Each row is a point on a tangle of strands that fork, close into loops and nearly touch. The rows are in no order.
Points whose rows are less than 17.4 apart are linked; no others are. Some points are linked to none.
Z_939: -27,-2,21,-21,17,14,18,-11
Z_567: -2,7,2,17,-13,6,-10,-4
Z_190: 23,-10,-6,33,-33,20,-21,-1
Z_713: 15,-10,-10,11,-18,15,-18,5
Z_294: 14,2,-13,6,-9,-10,-12,12
Z_130: -13,6,6,-15,22,-14,18,-5
Z_742: -13,-9,7,-15,9,16,5,-4
Z_217: -3,-1,3,12,-11,18,-9,-6
Z_78: -3,-20,2,-12,-2,33,-6,-1
Z_363: 26,-3,-21,4,-16,-14,-17,23
Z_113: -11,1,5,-21,25,-11,20,-4
Z_946: -13,-14,7,-23,12,19,8,-2
Z_382: -10,-4,7,-29,28,-10,23,-5
Z_90: -11,6,6,2,2,2,1,-6
Z_832: 1,14,2,25,-18,-3,-10,-2
Z_467: -15,18,9,13,0,-7,5,-9
Z_698: -16,23,10,1,20,-32,19,-9
Z_371: 8,-8,-13,-16,10,-9,0,12
Z_571: -5,-18,1,-35,23,4,13,4
Z_827: 22,-9,-9,26,-30,16,-22,2
Z_869: 3,-15,-3,2,-10,26,-12,-2
Z_502: 20,-10,-11,18,-25,14,-20,6
Z_14: 18,-11,-20,-6,-2,-6,-11,18
Z_49: 11,1,5,41,-33,18,-15,-11
Z_593: 15,6,2,42,-35,11,-15,-6
Z_668: 10,4,-11,1,-1,-17,-6,12
Z_74: 23,-7,-21,-1,-8,-12,-15,22
Z_992: -15,2,8,-1,1,12,2,-8
Z_98: -28,31,19,17,3,-11,9,-18
Z_579: 19,21,2,46,-42,-6,-14,1
Z_329: -13,-3,7,-8,5,15,3,-6
Z_590: -21,28,12,7,15,-29,18,-12
Z_931: -7,-20,6,-15,-2,36,-2,-6
Z_975: -10,-15,5,-29,17,13,10,1
Z_209: 26,1,-16,14,-23,-11,-19,19
Z_261: 16,15,5,48,-39,2,-14,-5
Z_35: -26,33,18,13,10,-21,15,-15
Z_114: 3,-19,-4,-8,-5,28,-9,1
Z_380: -22,24,14,13,3,-9,7,-13
Z_69: 4,7,-3,-21,31,-38,22,-1
Z_478: 0,-2,-5,-4,2,1,-4,3
Z_647: 11,-22,-17,-21,5,12,-7,13
Z_606: 0,-5,-5,-24,23,-15,13,4
Z_547: -26,1,21,-14,13,14,15,-13
Z_490: -23,-5,20,-27,23,7,23,-9
Z_746: 3,-5,-4,-28,29,-23,18,2
Z_331: -17,-6,13,-30,25,1,23,-6
Z_892: 0,-4,3,18,-17,23,-12,-8
Z_337: 11,-11,-15,-11,5,-5,-6,14
Z_597: 8,18,1,31,-26,-7,-12,1
Z_212: -13,17,7,-4,18,-26,17,-6
Z_566: 17,2,-12,13,-18,-6,-15,12
Z_739: 10,-4,4,36,-29,24,-15,-12
Z_716: 9,-13,-7,6,-13,21,-15,2
Z_825: -10,11,3,-7,17,-18,12,-2
Z_373: 4,-1,-4,-29,34,-29,22,0
Z_545: 6,-23,-11,-28,12,11,-1,12
Z_174: 4,-22,-10,-31,17,3,4,10
Z_81: -10,14,4,11,-2,-5,-1,-4
Z_440: 15,22,-1,38,-35,-11,-12,4
Z_965: 5,1,-10,-7,8,-16,1,9
Z_441: 2,-11,-6,-25,21,-10,9,7
Z_16: 1,-15,-6,-29,20,0,8,8
Z_107: 6,-6,2,24,-23,24,-13,-8
Z_911: -6,25,3,6,10,-37,10,0

How many points has the smallest loop of links through each point below? Write - if it is on no loop.
Z_217 -> 12
Z_74 -> 10
Z_467 -> -

A fork is a point with three links, a tip a point with one. Leave the first point through the second and follow the links. Name the first fork or tip that comes.
Z_992, Z_329 -> Z_16
Z_113, Z_382 -> Z_547
Z_441, Z_606 -> Z_69
Z_716, Z_869 -> Z_931
Z_78, Z_114 -> Z_190

Name the points in between on the shortest way along the links from the first point to the second, in order.
Z_78, Z_502 -> Z_114 Z_869 Z_716 Z_713
Z_35, Z_130 -> Z_590 Z_698 Z_212 Z_825
Z_698, Z_490 -> Z_212 Z_825 Z_130 Z_113 Z_382 Z_331
Z_217, Z_440 -> Z_567 Z_832 Z_597
Z_261, Z_892 -> Z_593 Z_49 Z_739 Z_107
